Points on a hilly landscape, in no order, each with its height.
From any point a ball takes the steepest step (drop divided by distance) to one of its 2 nearest points. It stops when none of these is lower. Distance is the straight distance between rows; heights are no part of it.
(945): [ 71 122 167  81  92 128 142 180 168 131 140 126 149  79 162 110 138 120
 156  77 121 118]  h=3.30
(228): [143 105  92 176 168  85 154 104 146  90 143  81 125 151 111 116 165 156
 133 170 105 132]  h=6.11
(282): [103 138 141 158 178 104 111 116 149 134 152  62 181 130 108  62  95 109
 104 149 105 144]  h=4.36
(536): [131  77 152 132  97 135 102 111 146 107 102 200 133  83 104 161 141 164
 169  94 189 114]  h=2.31
(390): [116  72 134 112  82 131 145 119 132 107 137 206 100  97 122 170 144 156
 152 106 169 136]  h=2.43
(666): [149 109 161 132  97 154  61  94 110 108 118 170 137  84 124 154 122 132
 173  96 172 134]  h=2.13
(229): [126 138 136  90 129 129 128 129 144 133 150 108 121 146 138 131 108  96
 129 126  98 133]  h=2.44
(209): [132 112 139 119  86 194 119 127 132  90 153 125 115 160  71 177 122 143
 147 122 151 115]  h=5.30
(274): [111 146 130 114 153 117 131 138 141 120 115  40 164 186 139  98 101 113
  95 191  85 122]  h=3.58
(664): [172 186  65 150 116 141 158 149  55 152 101 161  75 178 143 140 145 156
  99 121  94 121]  h=4.72
(774): [ 98 102 124 150 114  92 190 158 143 144 128  85 155 118 102 110 139 156
 101 144 170 120]  h=3.32
(756): [141 126 100 156 113 178 101 132  85 117 130  97 123 140 125 137 157 181
 149 127 177 138]  h=5.76
(712): [ 81 156 119 111 129 198 124 166 153 118 190  76 151 148 171 100 154 107
 149  91 106  79]  h=3.02
(397): [114 124 121 154 169  62 165 129 125 127 109  84 153 115 161  80 144 152
 112 162 128 155]  h=5.18
(343): [116  73 162 105 109  94 164 126 169  87  93 145 120 122  90 161 141 163
 140 151 142  96]  h=3.98
(346): [165 144 145 106 158 107  67  81 102 138  91 135 125 115 168 150  85  89
 123 151  94 158]  h=2.02
(470): [127 108 146  98  96  74 179 139 149 154 121 182 126  95 125 144  87  92
  95 120 130 126]  h=1.77
(720): [136  71 122 130 132 101 146  95 177  88 130 173  95 148  61 171 133 133
 130 146 130  97]  h=4.18
(426): [153 161 164  85 111 157 137 117 124 161 131 143 121 156 106 161  65  85
  88 140 136 130]  h=3.75
(243): [113 166 102 133 116 134 149 159 111 176 153  95 139 125 180  77 136 121
 102 103 109 146]  h=2.59
(103): [121 150 107 115 140 144 121 149 125 116 113  54 118 179 153 130 145 131
 119 152  83 119]  h=3.01
(633): [140 115 102 193 204  88 110  65 145 138 149 125 145 130  70 108 125 138
 111 170 177 134]  h=4.60
(409): [148 113 128 147 171 104  95  90 110 123  78 109 140 110 155 133 145 164
 148 154 160 147]  h=5.51
(398): [ 98 129 169 129 112 111 160 178 142 149  95  81 178 107  91 102 120 163
 112 128 179 108]  h=3.59
(360): [129 147 176 118 166  96  71 102 148 144  95 123 187 101  88  98  62  85
 105 137  93 125]  h=0.77
(335): [171 124  66 165 162 119 123  75  84 138 101 195  91 155 146 150 155 141
 129 155 175 147]  h=4.91
(697): [171 152 136 130 147 150  33  91  90 117  98 122 133 130 164 162 110 117
 154 148 127 156]  h=1.04
(124): [170 116 116 116 126 150 127  89 105 112 107 149  90 176 107 191 119 137
 128 168 160 128]  h=4.97
(594): [159 170 115  97 127 145 159 103 108 148 126 145  98 198 110 164  87  86
  78 164 126 143]  h=4.07
(116): [158 165  66 109 148 169 149 139  90 104 141 181  62 174 183 145 140  88
 141  88  49 145]  h=4.85
(775): [ 89 127 166  93  65 156 133 170 114 141 133 125 137  79 154 121 139 145
 149  79 161 136]  h=3.39
(608): [126 147 147 102  90 175 103 131 116 149 161 150 127 109 157 138 107  91
 134  79 131 147]  h=2.11
(372): [120 118 130 138  86 172 110 138 142 130 187 132 130 118  96 139 131 135
 144 102 158 114]  h=5.38
(203): [133 112 143 152 202  66 122 100 128 125  61 101 168  97 158  97 123 163
 102 170 163 148]  h=5.35
(416): [ 76 100 107 115  92 143 184 170 147  96 163  90  95 141 150 133 183 158
 159 120 103 120]  h=2.84
(573): [136 134 188  98  81 151  80 140 139 139  95 154 144  96  97 147  93 119
 141  89 134 112]  h=3.06
(266): [110 143 103 105 111 165 140 158 112 113 138  88 100 152 183 124 179 151
 149 111  92 113]  h=3.07
(648): [115 100 176 131 115 107 126 188 185 123  84 145 159  91  33 105 150 121
 133 107 122  74]  h=4.37
(646): [101 146 160  81 115 177 106 151 146 115 147  85 140 154 143 131 121 118
 140 108 106 100]  h=2.76
(295): [118 145 144  76 125 116 174 143 161 119 135 131 137 175 132 126  71  72
  86 145  78 120]  h=1.89
(16): [146 136 121 108 179 122  73 104 123 114 108 103 110 155 172 146 107  90
 135 165  51 148]  h=2.80
(123): [116 175 135 109 100 166 115 144  98 189 172 119 137 109 168  98 103  92
  98  97 134 148]  h=2.33
(829): [129  90 124 170 160  85 135  84 178 118 156 144 135 128  70 134 128 137
 126 145 152 113]  h=4.38
(782): [131  90 147 137 133 130 104 117 123  91  80 111 138 105 141 144 161 191
 168 141 195 137]  h=5.62
(937): [108  79  98 138 112 101 182 147 153 104 177 122 104 119 151 121 171 142
 140 134 103 133]  h=2.69
(647): [120 155  91 141 105 120 193 154 134 153 162  96 115 165 141  95 137 123
  93 137 104 125]  h=2.89
(236): [147 154 108 140  97 166 127 129  93 165 138 113 131 151 123 138 133 150
 115 131 161 135]  h=5.85
(724): [131 119 181  97 132 116  82 119 148 125  91 123 147 104 120 137 103 112
 146 113 105 113]  h=2.71
(616): [160 160  80 124 175 141  93 132 111 100 130 110  87 181 170 139 141 100
 140 156  32 136]  h=3.51
(322): [145 103 149 111 102 148 123 106 136 116  95 153 126 153  70 178 124 157
 134 138 181  96]  h=5.17
(780): [172 182  73 129 139 148 162 127  74 146 120 146  80 192 141 147 117 104
  76 151  99 138]  h=4.41
(913): [127 120 136 133  98 150 124 140  83 117  96  85 131 110 156 133 171 189
 170 119 179 142]  h=5.69
(673): [130 121 158 169 160  72 114  94 159 152 160 147 150  88  84  93 100  84
 104 125 114 138]  h=2.63
(877): [ 55 139 143  85 107 160 155 183 156 105 153  81 145 117 177  88 169 133
 161  98 112 100]  h=3.18
(108): [ 75 153 173 107 128 144 126 170 138 127 105  47 168 123 120  92 125 150
 135 132 144 115]  h=3.87
(310): [147  95 101 150 133 128 141  99 129 110 154 117  93 165 111 140 153 149
 136 163 117 120]  h=6.01
(135): [136 175  75 111 187 151 104 161 103 113  99 116 114 182 215 118 142  99
 126 131  24 118]  h=4.12
(704): [110 113 116 172 116  99 165 141 150 163 181 119 148 128  72 107 112 129
  91 147 167 132]  h=3.04
(238): [111  79 168 127 129  72 150 139 171 105  63 141 157  82  88 124 146 168
 150 125 168  92]  h=3.80
(452): [160  88 137 108 108 147 120  95 113  93 134 231  88 112 132 199 116 121
 161 110 148 147]  h=2.56
(929): [123 154 149 102  89 156 130 151 110 155 114  74 151 161 111 131 104 150
 101 133 158 120]  h=5.96
(707): [131 108 132 146 127  83 125  90 142 151 179 197 119  81 116 123 116  94
 131 118 127 146]  h=2.91
(622): [145 141 148 112 111 162  74 123  96 127 118 121 126 113 162 147 121 121
 163 102 136 141]  h=1.82
(863): [179 152  78 150 140 160 111  95  67 122 114 176  82 176 140 167 141 135
 123 162 130 143]  h=4.74
(21): [120  77 122 126  93 117 170 133 134 105 140 152  96 112 134 160 174 163
 154 117 130 134]  h=2.55
(714): [145  97  68 154 123 137 164  95 112  99 124 159  86 159 122 162 178 170
 150 151 157 133]  h=5.93
(233): [148 127 119 118 141 127 123  92 136 124 162 168  93 140 131 150 106  71
 131 132  91 153]  h=2.77
(417): [158 119  95 146 139 108 152  84  97 153 119 179 102 103 166 147 143 128
 129 133 147 151]  h=5.02
(826): [106 125 174 114 109 128  97 149 116 149  97 117 155  60 148 108 132 143
 157  85 164 133]  h=3.50
(76): [127 185  93  98 161 163 119 156 104 134 137 114 121 142 222  97 143  93
 133 108  61 117]  h=4.47
(570): [106 114 141 130  89  95 174 172 169 170 163 164 143  99  92 122  98  98
  91 107 131 118]  h=2.15
(36): [100 110 133 174 124  72 150 156 184 158 159 151 171  96  51  98  90  95
  87 123 151 112]  h=2.62
(110): [112 104 171 133 123  94 114 140 154 128 101 146 157  58 100 113 134 140
 147 102 163 121]  h=3.64
(868): [116 124 174 150 167  80 112 117 167 139 104 128 187  89  55  77  89  99
  81 129 125 113]  h=1.85
(528): [154 125  72 199 107 171 128 107  80 126 161 139 115 141  96 124 171 180
 140 128 189 136]  h=5.83
(272): [130 122 112 145 129  81 162 120 114 154 127 129 121 102 176 116 148 133
 119 135 124 148]  h=5.08
(849): [127 153  93 131 138 145 125 134 107 131 175 142  97 130 193 108 151 102
 139 102  70 146]  h=4.61
(320): [139 136 103 176 187 101 113  84 115 147 141  93 149 127  99  95 106 119
  93 167 121 146]  h=4.65
(367): [122 151 170 113 158 105  72 121 132 132  90  79 161 102 147 107  89 117
 127 131  94 132]  h=2.17
(65): [ 90 136 171 146 170 114 113 151 162 123 136  45 187  99 102  67 106 148
 127 126 133 136]  h=4.11
(947): [159 184  69 136 136 128 152 156  69 130 117 176  69 150 189 132 151 134
 121  96  50 130]  h=4.95
(257): [ 96 109 182 134 112  82 169 181 179 115  85 116 169 127  57 100 130 139
 100 149 142  91]  h=3.99
(213): [143 162  84 100 138 191 129 132 101 119 189 173  83 143 179 135 116  72
 149  90  81 150]  h=4.71
(226): [131  89  72 182 129 141 126  85 116 116 138 177 116 135 119 133 181 196
 163 129 207 132]  h=5.88
(681): [125 156 173  96 110 152  89 129 145 149 128 162 134 121  70 139  75  74
 109 106 124 119]  h=3.38

For each start below, name the point where the ball stops.
(849) => (697)
(282) => (470)
(416) => (697)
(257) => (470)
(929) => (470)
(714) => (863)
(947) => (360)
(236) => (863)
